Points, in no order, along strands that fork, close into loops and pass close to each other.
Two points are linked if the straight distance between their rows is under 110. Some points are linked to none.
fekun: [ 31   6  33  18  66 -14  -1  20  13   7 -10 -32   4  13  19   7  10  17
  19   0 -19  11  35  18 -30  36 -43  26  10 -28 -27   5 -30  -4  -4  27
 -12   2 -17   5  66 -27 -16 -48]
zol: [-13  -8 -50 -19 -31  13  -2 -19 -16   0 -25   1  17 -11  -9  15 -13  -8
  -9 -11  22 -45  51 -19  17 -20  19 -18 -11   0  21 -15  27   0   3 -19
 -10  22 -10  27  10  30   0  -1]
mon: [ 30  11  28   7   2 -35   2 -41 -10   0  -9   1 -31 -36  14 -40  -6   1
  -5  -5  18   9  -8  35   1  -3  -3   2  15   1  -4 -13 -13  -7  21  10
  15   7 -15  16  -2 -23   0  -9]
mogil: [-26  18  17   9  -9  23 -11  32  -7 -11  20   4  16  31 -17  -5   0 -11
  16   8 -32  -4 -36  -4  21  10  -5 -24  -7 -10 -20  14  34  17 -14 -31
 -17  11  17  19 -36  18  -7  17]
Vum: [-34 -24 -72   4 -21  31   6  16  30  28  39 -14 -29 -16 -44  50  37   1
   9   0  23 -30  20 -22  24 -10  36   3 -16  -8  27  24 -18 -13  -5   7
 -13 -13 -15 -50  28  52  33  27]
pog: [ -2 -26  37   1  -5  13   9  33 -18   4  19 -17 -20  13  13 -31  12  19
  31  18 -23  45 -46  -3  10  29 -27 -19  -2  -6 -21   1  13  -3 -27   2
   5 -11 -20  13  10   9  14 -25]
tumol: [  1  22 -13 -19 -17   3  16 -13 -19 -20   2   6  26  43  21  19 -29  11
  -9   6   1 -38  15   8 -16  16  -4  16   8   4  -7  26 -14  -7 -35  -2
 -42 -16   9   0  32  -6 -23   2]
zinip: [  4  36   5 -22  14   9   0  -3  -6 -38  10   5  57  64  -6  33 -23 -25
 -32   3 -14 -40  13  11 -33   2   3 -14  -2 -22 -13  25  -6  -6 -17 -10
 -15 -19  45  -2 -17   3 -30  18]
novor: [  6 -19  64   3  48   7   5  19 -31 -10   4 -18 -10  21   2   0   1   5
  17   7 -49   3  -1  -2 -14  23 -35 -10  21 -30 -43   5   2  -8  -2  13
  -6   7 -17  42  33  -8 -25 -62]
vike: [-11   8  33   4   1  40  19  16 -28 -28   1  -5  12  63 -16   1 -22 -31
  17  34 -47 -31   2 -15 -10   3   8 -33  19 -45 -28  29  31 -13 -18 -21
 -47 -17   3  42 -11  29 -49   1]
vubi: [ -1 -28  44  -9 -17  16  26  -7 -25  -1 -25   1   3  -9  -8  -1 -41 -19
   0  -7  -2   1  10 -17   6 -18  10 -35  26  -1  -1  -4  15 -12   8 -16
   6  10 -11  37   4  11  -9  -5]
kobi: [  1  -6  34 -12  47  21  -6  34 -21   5   8 -22   5  44   2  17  15 -13
  21  15 -56 -15  34 -10 -18  25 -32  -7  -9 -45 -39  11   7 -13 -11   3
 -18  19 -26  32  20  19 -18 -49]
pafif: [ 41  30  32  17  28 -27   1 -40  -1  16  21  -2 -56 -63  50 -57  18  35
  25 -19  15  16  30  25 -20 -10 -19  -2  -8 -23  11 -24 -12 -26   2   4
   1   6 -49  -4  35 -16 -12 -29]
Kaber: [  6   3 -11 -21  48  22 -30  13  22  -6  10  -3  29  -9 -21  27   8 -20
 -12 -14   5  -6  32   8   0  -1  -9 -12 -10   5  12 -10 -15  -1  17  -1
  46   3   6 -17   2  23  11   0]
nidek: [  7  17 -18  -8 -11  -2  33   3  22   2   7   5  -1  28  39   8  -6  36
  -2   1  25  35 -14   9 -22  19 -21  21   1  18  10   4 -31  -2 -36   2
   2 -56  21 -56  26 -19   0  14]
Fige: [ 13 -22  23   4 -31 -15  32 -21   9  10 -21  17 -12 -26  17  -8 -14 -14
 -14 -17  36  30 -18 -12 -13 -25  34 -17  21  29  16 -29 -13  -2  -1  -9
  50 -24   7 -13 -38  -8  -5  12]
lepu: [ 33  22   9  19 -27 -31  46 -26  11   5 -14   5 -50   2  44 -25 -17  19
  -7   0  28  32 -35  19 -16  -4  21  13  23  -1 -18   9  -7  -8   7   4
  -8 -17   1 -21   8 -38 -29  14]
teme: [ 22  33  40  -1  -4 -35 -11 -47 -29 -23  -8  -1   1   6   6 -22 -28 -19
 -15   7 -23 -40   9  25 -13 -16   2  26  32  -5 -26  16 -11 -12  15   0
 -30  19   2  28 -12 -42 -25 -24]
beril: [ 15   5  13  -6  -6 -29  36   9  -3  -2 -51   5  -1  40  14  19 -24  -8
 -15  12  -8  13 -23   6   1  11   4  13  36   5 -24  24  -5   6  17  12
 -16  14  20  -5  19 -59 -14  -5]
lakig: [ -8  14 -20 -10 -70 -16   5 -49 -27   9  33  27 -15 -18  43 -25  -7  29
  29  -1  10  -4  10 -11  -1  -2  10   6 -22  40  30 -11  11  -4 -55   2
 -28 -11 -13  17  10   8  -4   7]
muvuf: [ 11 -27  83  -1  38   0  -9  14 -30  15   2 -23  -8  -7   2 -15  27   8
  22   6 -43  29 -12 -18  -1  20 -36  -8   9 -18 -18 -13  -4  -3 -20  12
   0  31 -38  45  23 -15  -4 -66]
dav: [ 14  33 -61  49 -14  -3   5  15  11   3   0  11 -49 -16  12 -53   6  14
  18   5   6 -10 -28  24  29   1  21   3  -2 -17  -9   4  43  18  17   7
 -23  13  -7 -29 -29   3  -9  48]
dom: [ 15  14  33   0  42 -19  -5   4  -7 -12  -3 -23  14  40  13   2  -7  16
  -6   2 -27  -2   4  12 -31  35 -45  35  10 -14 -33  10 -23  -9 -18  20
 -29  -9   2  -2  48 -44 -19 -38]
botip: [-34   6 -14  14 -24  21 -42  14   1   6  42  29   8 -31 -10 -27  35   8
  36  -1 -18 -12 -22 -15  34   0 -10 -16 -44  18  10 -30  51  24 -19 -15
   0  18  16  14 -49  38  22  33]
vulu: [-30   0 -69  -5 -28   8  -5   7  10  14  28  13   6   1  -6  33   4  22
 -13  -6  33 -21  22  -5  14  -7  16  11 -29  26  32  -3  -4   2 -15   4
   1 -20  -3 -31   7  32  13  40]
ruli: [ 32   0  16  16  48 -27  -7 -10 -11   9 -43 -20 -18   2   2  -1 -18 -12
   1  -1 -19 -15  45  47 -27  15 -11  17  37 -22 -30  31  -2 -17  41  15
   1  30   4  14  30 -21 -27 -33]
les: [-27 -36 -38   4 -14  30   6  36  21  29  38 -15 -39  -4  -4  13  41  36
  30  29  -3  35 -17 -20  16  11  -1  -2  -7   0  38  15 -13 -16 -14  17
  14 -45 -34 -53  34  42  34  15]
gug: [ 43  19  -7  28   8 -18  21   2  12  13 -14 -10 -54 -10  27 -40  -6  34
  13   2   6  30  -7  36  -1  20   6   6  18 -12 -21  16   2  -7  22  12
   0  -1 -16 -36  12 -14 -13  12]
Fugov: [-18  -3 -78  15 -17  10   6   4  40  25  22  13 -28 -18 -15  29   1   9
   7  -3  29 -33  21 -11  24 -14  37  10   2  11  35   9  -5 -17   6   5
   3 -25 -15 -60  20  34   3  41]
Kida: [ -6  13 -24 -18   6   1 -23 -34 -22  -1  -9   2  26 -20   3   2 -15 -34
  -3 -20   5 -55  71  -2 -18 -19   1  -5 -10 -11   7 -18   8 -13  -4  -2
  -4  24 -21  30  12  29 -11 -20]
Som: [-29  -1 -34 -23 -59  -9 -14 -22 -20  30  25  30  -2 -17  43 -12  14  23
  27  -2  -1  -8   9 -30   7   5   0   8 -41  30  27 -18  22   7 -59  12
 -42  16 -24  24  29  12  15   4]
dudu: [ 61  26  -4  24  38 -23  32   6  20   3 -30 -17 -58  -8  17 -25  -6   3
 -21 -13  15  32  -1  48 -17   9  -7   7  23 -29 -35  15 -11  -4  58   9
  14 -19  16 -42   1 -24 -27   5]
kedon: [ 12  16   9  -6   7  22 -20 -26 -13 -13 -12  -2  27 -14 -19  -9 -30 -38
 -19 -28   6 -43  48  12 -12 -25  10 -25   5 -13   3 -19  17 -10  16 -24
  21   5   9  25 -21  22 -20  -1]
Dozi: [ 16  27 -19   2   8 -23 -19  -1   7 -17  -9  -9  33   6  -6  10 -16 -32
 -22  -3  -3  -8 -16  19  -5   4  -1  28   0   4 -25  15   6  15  25  -4
   1  30  25   4 -22 -40  -4   2]
nunad: [  9  -5  16 -13   2 -50 -29 -27  10  -5 -25   8  35 -44 -18 -10   1 -13
 -32  -8  35  22 -28   8   6 -13   6  12 -10  38   5 -32 -26  31  30   8
  31  21  25  15 -34 -49  26 -13]
Nevud: [ 49  29 -35  38  37 -29 -22 -19  20   5  10 -17 -47 -42  31 -45  17  45
  -3 -15  30  18  19  57 -24  10 -21  23  -5 -19  -2   0 -17 -14  31  23
  10   0 -24 -51  15 -37   4  -4]
suvi: [ 20  30  19  29 -30 -38  33  -2   1   0  -5  13 -26  26  25 -31 -13   0
  -2  17  13  20 -59  17   3   9  10  11  35  -7 -29  15  16  15   5  -1
 -22   8  16   1 -26 -41 -29  17]
Pidav: [ 17  25  20 -12  11   0  35 -19 -11 -19  -3 -14   3  51  21  13 -35  10
  -6   6 -15  -9  23  17 -30  23 -21  11  12  -7 -23  14 -23 -25 -32  23
 -23 -38   6  -4  44 -16 -30 -22]
neze: [-11  18 -19  -9 -30  14  31  21   9  -3  25  -8  10  54  28  20   4  34
   4  21   5  25 -33  -4  -1  33  -9  14 -15  22   4  20  -8  -6 -44  10
 -24 -54  20 -42  18  -4   4  28]
kug: [ -7 -37  10   1   1  27 -10 -10   0  16  18  -1  -4 -26   6  -6   5  19
  22 -15  10  26  20 -10  -3   0 -12 -39  -8  13  42 -17   2 -14 -13  -1
  40 -17 -26  -4  12  36  19 -20]
dege: [  3 -27  14  23  18  25  12  23  20  14  35 -15 -22 -16   7 -21   9  26
  31   8  -6  41   7  -2  -2   9 -18 -26  10  -8  15   5  -4 -27  12  -4
  44 -35 -36 -37  15  45  11  -5]
dobo: [-15 -15  -4   7   2  18   5 -11  -6   3 -31   1  10 -41 -27  -5 -17 -38
 -26 -31  29 -22  28 -13  10 -36  16 -28   1   3  16 -37   8  10  20 -26
  48  15   6  17 -33  19 -13  10]
Pim: [ 30  45   0  17 -10 -37  -7 -16  -4 -18  -9  -1  -9 -10  15 -29 -10  -6
 -14   5  17  -5 -45  37   0   1   1  24   0  -5 -23   0  13  12  23  -1
 -14  20  17 -10 -39 -49  -4  19]
fovuf: [  5 -13  -8 -14 -10 -11  20 -17  18   8   9   7  11   8  24  18  -8  33
 -12 -12  37  37   3   2  -8   4  -2   0   2  38  41 -13 -37  -7 -26  17
  38 -50  16 -47  24  -8   7  10]
kepo: [ 15   3  -3 -16  -7 -33 -42 -22   2  -1  12  -1  35 -24  -4 -11  -4   4
 -25 -18  19   8  -9   9  -1   5 -16  21 -20  34   1 -27 -22  19   1   5
  17  16  25   3 -20 -40  27 -12]
mopib: [-32 -35 -18 -14   4  35  -7  32  18   2  26 -12  11  -5 -27  40  35  14
  -4   4   7  19 -21 -30  16  -3   7  -9 -14  14  31   2 -11   3   0   3
  16 -25   9 -29 -10  47  48  27]
zozav: [-19  14 -39 -29 -10  25  29  21   7  -6  12  -1  24  62   6  51  14  12
 -10  20  13  -4  -4  -4   0  22  -3   5 -25   9   7  32  -7  -6 -29   7
 -33 -32  14 -35  13  27   3  24]
dativ: [-43  -5 -31   1 -40  12 -61   8  -3  18  32  27  11 -20   1  -6  42  22
  24 -15 -19 -15  -3 -26  27  11 -13   9 -61  11  12 -21  39  17 -33   1
 -13  42   1  36 -22  25  29   4]
Kugut: [-10  22  -6  16  29  21 -34  32  10  15  74   3 -25 -24  -6 -29  45  29
  30  -6 -21  11 -22  13  12  26 -31   5 -47  -8  -4 -15   0   5  -4   7
   8 -12 -19 -34 -22  36  22  24]
Gepi: [-10  35 -28 -19 -10  10   5   5   0 -18  14  12  43  52   2  28  -4   3
  -5   7   0 -33  -4  10  -9  10   1  12 -15   2   6  19  -5   2 -25  -9
 -26 -28  25 -15  -1  14 -16  34]
Pab: [ -2  13  28 -13  26  51  26  18 -11 -17  28 -23  22  56 -38  33  -2 -19
  -7  22 -21   2   0 -21 -24   0   0 -30   0 -30 -12  27  -7 -21  -8 -10
 -10 -59  10  -2   2  59 -16   5]
vab: [ 48  14 -17  31  60 -14  16  37  44   4 -20 -13 -51 -10  -9  -8  12   5
 -10   1  26  39   0  43 -14  10  -1  11  20 -28 -21  20 -30   3  64  20
  41 -24  10 -71  -2  -9 -17  24]
netog: [-17   0  -3 -26  37  37  -4  40 -11   4  29 -15   7  36 -10  34  21  -2
  24  10 -48 -25  36 -19 -12   8 -19 -12 -25 -42 -14  20  -7  -9 -20  -4
 -26   3 -37  12  10  70   6 -25]
Tak: [  7  -3 -33   6  31  12 -33  27  21   1  15 -16  -6 -31 -25  14  22 -13
   0  -8  -6 -17  27  16  11  -5  -2   5 -16 -15  -1  -9  -9   3  30   5
  36   5 -16 -20   2  28  18  11]
lupu: [-15  30 -65  13 -40 -17 -15 -15  23  -3 -28  18  13  -7   2   1 -19 -21
 -10  -1  21 -41  -5   1  30 -18  40  21  -6  13   4   2  31  22   5 -14
 -14  22  20   8 -24 -22  -8  32]
lifi: [ 21  22  49 -16  15 -25 -12 -43 -41 -38  -8   7  37  35  -1   6 -37 -23
 -24 -10 -31 -54  15  13 -42   1   2  17  14 -12 -16  13  -5 -23  -3   1
 -27  15  28  33 -21 -30 -41 -20]
sefi: [  1  -5 -23 -17  31  22  -3  15  12 -13  -8  -2  51  22 -38  48   1 -29
 -48 -12  10  -6  14  -2  -2 -18  -1   2  -6   7   7  11 -19   7  26 -10
  33   0  34 -21  -2  11  15  23]
Letik: [ 12  33  36 -21  11  10   9 -12 -31 -34  -2   0  39  64  -9  10 -43 -32
 -17   8 -30 -38  27  12 -48   5  -1 -17   0 -30 -22  29   3 -21 -14 -15
 -28 -17  28  23 -18  -4 -43 -12]
sudus: [ 47  16 -50  32  50 -11 -20  16  47   4 -11 -19 -21 -30   3 -14  12  16
  -6 -14  20  21  19  50  -8  15   0  18   0 -12  -3  -1 -15   4  45  22
  35 -11  -5 -62   9 -31   0  15]
Bofe: [ 21 -14  50  -3 -15 -26  16 -41 -12   3  -5  16 -26 -48   8 -22 -14   8
  -5 -13  27  35 -24   6  -5 -15  11 -18  16  24  28 -24 -24  -2   6   4
  33 -15  -4   7 -13 -24   6 -11]
Leb: [ 11   7   4  -2  16 -38  -1   8   3  -9 -52 -13  21  17  -3   9 -23 -30
 -21   6  -4  -1 -11  27 -14   3   6  27  23   6 -20  23 -13  15  29  20
 -11  35  19   6  10 -61  -6 -14]
tisi: [-59  -6 -27   0 -32  16  18  38  10  -7 -41  19  31  24 -29  41   6 -42
 -22   3   2 -16 -22 -34  27 -24  29  -8   0  -4   1   4  35  36   7 -38
 -12  41  42  22 -22  -9  14  25]
gef: [ 33  23 -41  37   0 -15  -2   5  17   7 -14  -4 -64 -31  23 -50  19  27
  18   3   9   2 -12  41  11   7  21   6   2 -11  -4  -2  21   4  41  25
  -2  21 -18 -37   3 -25   4  27]
maf: [-27 -46 -13  -4 -12   6   8 -15   8  19 -13   0 -12 -40   1  -6 -10   5
   1 -20  29   3  38 -29  14 -21   8 -38  -2  23  48 -33   0  -5   1  -7
  40  -1 -23   2  10  31  21  -5]
Pagop: [ 25  57  27  20  38  -5 -10  -2 -17 -19  20 -12 -29  26  16 -52   2 -12
  11  10 -37 -33  -1  50 -19  19 -36  12   9 -54 -62  19  17  -6  10  -4
 -35  12   1   6 -30   3 -49 -10]
Vuf: [-48 -23   2 -19 -50  -1  15  21  -5  -1 -31  24  32  11 -21  14 -10 -18
 -15   2  12   0 -42 -46  35  -9  26 -12  14  13  14 -11  39  28 -12 -30
  -9  33  34  31 -33 -19  18   8]
kogiz: [-29  14 -58   0  -7  26   1  35  22   4 -27  13  16   9 -48  41   4 -40
 -22   6  16 -40   4 -15  33 -30  34  12  -6   1   2   7  15  24  18 -25
   0  26  33   6 -15  14  13  48]
tugob: [-32 -29 -15   0   1  46   7  47  13  17  57 -22 -19  25  -3  19  46  35
  35  42 -23  30 -34 -29   8  18 -13   0 -16 -12   6  22 -12  -3 -30  15
 -17 -52 -30 -26  26  57  32   8]
mok: [-29  16  22  -3  -6  38  16  32 -23 -34   1  -1  20  62 -21  10   4 -18
  15  16 -45 -14 -28 -25   3   5  -6 -24   4 -19 -29  31  34   8 -16 -29
 -33   3  18  24 -13  32 -18   1]
samo: [ -8 -18 -25 -13  -5 -41 -43  -1  12 -11 -21  -9  48 -16  -4  33  25  15
 -16   3  14  14 -15   0  12  14   3  34 -25  36   5  -4 -29  24   2  12
 -26  40  22  16   7 -87  39 -21]
zufo: [-15 -26 -21  -5 -15   5  13 -23  29  18  22  10 -18 -18  18   9  -3  25
  -1 -18  36  32  -6 -12  -7 -14   6 -13   4  34  44 -12 -21  -9 -12  -1
  57 -62  -5 -65  -1  18  12  23]
meki: [ 14   7 -43  25   9  20 -33  36  22  10  37  -6 -38 -30  -8 -17  34  26
  28  -7 -13   4  -4  18  21  13  -8   8 -26 -12  -8 -11   6   0  16  13
  17   7 -30 -36   1  25  16  10]
Vased: [ 18  -5  18 -13  15 -31 -27 -46 -15  -4 -18 -10  26 -28  -4  -2 -19  -8
 -17 -14   3 -30  35  13  -6 -20  -4  16  16  13  12 -10 -29  -6  10  15
  -6  30 -14  33  12 -28   3 -26]
rov: [ -6   5  31 -24 -20 -32 -38 -31  -8  10  26   8  25 -30   5 -12  11  20
  -9 -10  13  27 -23  -1  -2  16 -19  12 -32  49  26 -34  -7   8 -25  20
  18  -2  40   9 -25 -30  24   4]
Bule: [ 27  -3  31  18  13 -24  22 -24 -24  -5 -46  -5 -24   2  11 -20 -32 -21
   0   1 -14 -17  12  22  -4  -6   3  12  41 -10 -27  18   2 -22  26   0
 -13  30  -1  25   7 -29 -22 -31]
viv: [-24 -26 -32 -18 -34  -5 -41   3  -9  22   9  20  14 -22  20   3  26  17
  16 -11  -4   0  11 -30  25   0  -5  12 -44  20  19 -20  22  26 -43   6
 -19  45 -18  26  14  -7  35 -22]
Sudok: [ 14 -15 -29   6  21  -5  16  10  28  10 -49   0  -6 -13   2  18 -14 -16
  -6  -8  22  21  17   9  -1  -9  13  -4  16  15   8   7 -22   3  26   7
  31  -5   1 -25  21   0   0   8]
fide: [-18  28 -59   3 -12   2 -16  -6  10 -17 -19   5  42   9 -22  20 -15 -41
 -17  -5  14 -48  25   5  17 -11  31  12  -7   4   5   5  23  19  13 -14
 -12  14  26   0 -21   2  -9  29]
mif: [  2  -6  49 -16 -36 -21  37 -15 -16   4 -48  18  13  17  -5   2 -34 -14
 -25  -9  20  13 -31 -27  -1 -25  29  -2  37  12  14  -1  -9   5  -1 -11
  -4   2  18  20 -14 -45  -6   1]
Budo: [ -3  13   7 -10  27  42  -4  27  -1 -18  41 -17  24  31 -40  32  15 -26
   1  12 -34 -33  32 -10   1  -7  -8  -5 -14 -30 -20  21 -20 -21   1  -9
 -22 -23  -5   4   4  78  -5   5]
kido: [ 39  22  38  12   2 -27   6 -68 -21   1  26   5 -54 -47  29 -47  -3  20
   5 -21  29   7  15  39 -19 -28 -17   1   4  -8  10 -26 -14 -18  11  -2
  25  -7 -24  13 -13  -6 -14 -11]
far: [  6 -14  61  -3 -16   7  15 -17 -21   4   1   9 -13  -1  12 -26  -6  -2
  10  14 -20  24 -20  -8  12   8  -8 -17  20   4 -11   0  11 -12 -17  -5
 -10   4 -15  33   1   0  -4 -17]
Zeki: [-22  -9  41 -50 -21 -39 -45 -37 -25  17  21  18  43 -18   9   5  23  22
 -10  -3 -12   1 -25 -32  -4   7 -37  16 -31  43  29 -35 -19  11 -36  26
 -11   9  22  41 -10 -35  42 -27]
zas: [-23 -59   6 -18  23  15   7  41  15  -8 -47  -3  26   6 -43  43  19 -16
 -31  -7  14  48 -19 -22  13   0   8 -23  -3  16   1  -9 -15  27  36 -11
  31  34  26  22  -8 -10  39 -20]
Vuson: [ 20 -27  49   8  -3 -10  23 -11 -20  -4 -47   1 -21 -20 -13 -15 -41 -26
 -11  -4  -8  -2   9  -2   3 -14   6 -14  43  -8 -14   4  10 -12  23  -6
  -6  38 -14  41 -16  -8 -30 -26]
Zera: [-28 -26   1   2  -2  36   7  47   3   4  29 -22  -7  26  -8   1  22  15
  25  28 -26  36 -37 -31  17  12  -3 -14  -3   4  -6  11  19   1 -11  -2
  -1 -26 -15  11   5  42  24   4]
butol: [ -8  -6  52   5   9  -9 -11  -1 -32 -29   3   0  -7  33  -2 -23  -3 -19
  16  15 -59 -37  -3   4 -12  16  -7   2  23 -27 -41  12  29 -13   1  -3
 -46  38  -5  54  -6 -16 -35 -34]
ruri: [  0  39 -54  27 -36 -12 -35 -26  -4 -14  -1  18   2 -17  11 -27  -7 -13
  10   3  -3 -43   3  12  36  -4  24  25  -6   3 -16   1  44  19  11  -2
 -40  37   1  23 -14 -21 -17  20]
gupal: [  0 -46  24  10   6  26  55  19  25  16 -13 -15 -27   6  14  -1  -8  -3
   7  16  18  58 -17 -18  -9 -22   9 -21  37  -5  12   9 -16  -8  24 -13
  58 -57 -16 -34  -4  34   4  -4]
sel: [-23 -40 -18  -7 -40  18   7 -15 -10   8 -40   4   4 -38 -18  -3 -28 -22
 -15 -21  29 -15  39 -35  22 -24  27 -34  12  14  34 -43  19   3  -5 -18
   8  15   3  23   0  19   3   8]
pirug: [ -2  16   4 -14 -62 -10  16 -46 -23   1  21  27   7   5  26  -6 -17  21
   4 -10  15   6  -1 -17 -11 -16  15  -4 -16  37  30 -11  11  -4 -42 -11
 -13 -37  21   4 -22   4  -6  19]
lumap: [-43 -12 -34 -11 -19  40   1  18  15   4  33  13   4   0 -20  23  19   3
   7   7   8  -9 -10 -32  23 -13  13  -9 -16  15  27  10   7   6 -23 -14
  -2 -22  -1 -20  -9  54  28  35]
tavuk: [ 24   6  32  18  63  -9   5   7  -9  14 -33 -31 -14  17  16   3  -2  -3
  19  11 -35 -12  55  27 -31  23 -29  19  31 -37 -44  23  -2 -31   7  18
  -7   6 -17  18  61 -12 -26 -54]
Tuma: [  8  -2  17   7 -31 -34  49   3  -9   2 -34  18 -19  15  10   5 -28 -10
  -4  15  -1   9 -51 -10   7  -2  35  20  40   7 -20  16   4  15   3  -9
 -25   9   7  10   4 -48 -26   1]
Fariz: [  6 -25  39   6   0  23  57  20   8  -1 -11 -17  -7  22  -6  -5 -10 -18
 -10  10  -1  54 -38 -26  -8  -6  16 -30  34 -11 -14   4   9   2  14  -9
  38 -44  -8  -3 -28  24 -17  11]
nupu: [-17  -1  45 -31  -9 -33 -36 -34 -39   7  26  25  30 -12  14  -5  17  22
   1   0 -22 -21 -15 -12   2  -2 -16  32 -29  19  12 -13 -11   5 -27  15
 -38  20  -6  37   1 -48  29 -33]
pip: [-12  -1  44 -11  -5 -27 -38  -7 -25 -10  11  13  14 -16  -3 -13  10   4
  14   8 -34 -20 -31  -7   7   8 -18  19 -18  -3 -18  -6   3   6 -12   3
 -29  56  -9  53  -5 -40   9 -29]
likep: [-61 -31 -63 -19 -36  43   1  18  24  14  28   2 -16 -11 -39  53  49  23
   5   4  15 -26   3 -38  35  -6  17   0 -37  11  32   6   7  14 -12  -2
 -26  -6  -7 -24   2  57  43  36]
vod: [-21 -50 -14 -11  17  19   3  39  21   3  -5   1  24  -3 -33  45  25   3
 -19  -5  13  42 -12 -21  21   8   0 -12 -11  29  26  -9 -13  17   2  -2
  34  -6  17 -16  -1  14  42   5]
Mosi: [ -5 -37   4  23  24  16  35  21  40  21  16 -23 -40 -17  -3 -11   3   8
  22   8  25  33  21 -14  -6 -22   4 -27  30 -16  17  14 -23 -33  20  -8
  59 -49 -36 -58  18  39   6   4]
vetab: [-11 -15 -17 -12   3 -15 -24  -1  20  -4 -40  -2  45 -33 -31  15  -7 -32
 -33 -19  31  12   0  -2   7 -19  15   1  -5  23   8 -30 -10  31  34  -5
  36  35  31  18 -20 -21  23  -6]
nobik: [ 34  12  14  -1  27 -42 -13 -39   1 -11 -41 -12  27 -10  -8   4 -31 -23
 -28  -4   8 -15  10  32 -19 -12   1  27  25  17  -9  15 -39   2  34  23
   3  15  10  11  14 -59  -5 -26]
vamo: [-17 -22 -35   5 -24  16   4  -1  17  19  27  15 -37 -16  19  -5  16  40
  26   4  25  27 -20 -13   7  -4  10 -10  -7  24  36  -8  -3 -12 -21   7
  25 -39 -12 -57   8  26  14  32]
Pup: [  7 -39  37 -11 -31  -2  30 -17   1   7 -52  17  13  -6  -8   7 -26 -38
 -26 -14  28  33  -6 -36 -10 -33  32 -26  34  15  13 -27  -7   4   1 -20
  34 -10  17  13 -30 -19   1  11]
pel: [ -7  16  42   4   4  46  39  18 -21 -21  -2 -25  19  69 -27   6 -22 -23
   0  38 -44   4  -6 -18 -27  -8   0 -39  19 -49 -23  34  12 -18  -6 -15
 -21 -59   3  19 -10  37 -42   1]
Subu: [ 40  34 -25  24  27 -27 -32 -40  13   6  28 -12 -31 -48  43 -56  15  36
  18 -22  24  -2  39  44 -27  -1 -24  13 -27 -21  17 -27  -9 -14  13   6
  19  -6 -40 -36  25 -11  -2  -6]
did: [-13   6   6   4  -6  24 -42  16  -7   5  53  13  -9 -36 -10 -29  34   7
  28  -7 -26   1  -2  -1  13   6 -23 -13 -37  -9  -5 -32  28  15 -18  -7
  17  12 -15   5 -32  54  10   8]
dila: [-12 -30 -16 -23  30   5 -23  19  17 -18 -37   1  49   0 -42  47   8 -23
 -37 -11  12   5  14  -9   5   1  -5 -12 -21  16   9 -19 -10  26  26 -12
  36  34  42  17 -16 -11  34  -3]
mufu: [ -7 -26  55   0  26 -23 -31  16 -32   3  -1  15  -8 -14  10  -3  18  12
  20   1 -44  -1 -11 -19   6  13 -23  22  -8  -8 -11 -21 -10   6 -22  14
 -42  58 -51  51  17 -33   8 -67]
golal: [  1  37 -41  37 -40   5  -8 -23   4  -5  13  30 -23 -13  20 -43  -7   4
  27  10   8 -28  -6  14  28   1  21   4  -4  -4  -2   4  44  10 -10  -5
 -40  17  -9   8 -14  16 -23  42]

A piece is two or more points that can be reached from each other along the links. Count, over all rows, the pieces, the separate loops (a circle has one, a figure eight two, a Y none), the forks (points with three links) and the tips (points with one).
pieces => 4
loops => 6
forks => 9
tips => 5

A tip is a point with one link. Name the tips that can be reached along the links from each point below, in the order of the rows.
Nevud => Vuf, Vased
Pab => mogil, pirug
Mosi => Fariz

Name the points in between on the shortest way along the links from the first point to the second, in order.
did, netog => Kugut > meki > Tak > Kaber > sefi > dila > vetab > nunad > kepo > rov > Zeki > nupu > pip > mufu > muvuf > novor > kobi
Kida, gupal => zol > sel > maf > kug > dege > Mosi
beril, sudus => Tuma > suvi > lepu > gug > dudu > vab
fekun, nidek => dom > Pidav > tumol > Gepi > zozav > neze
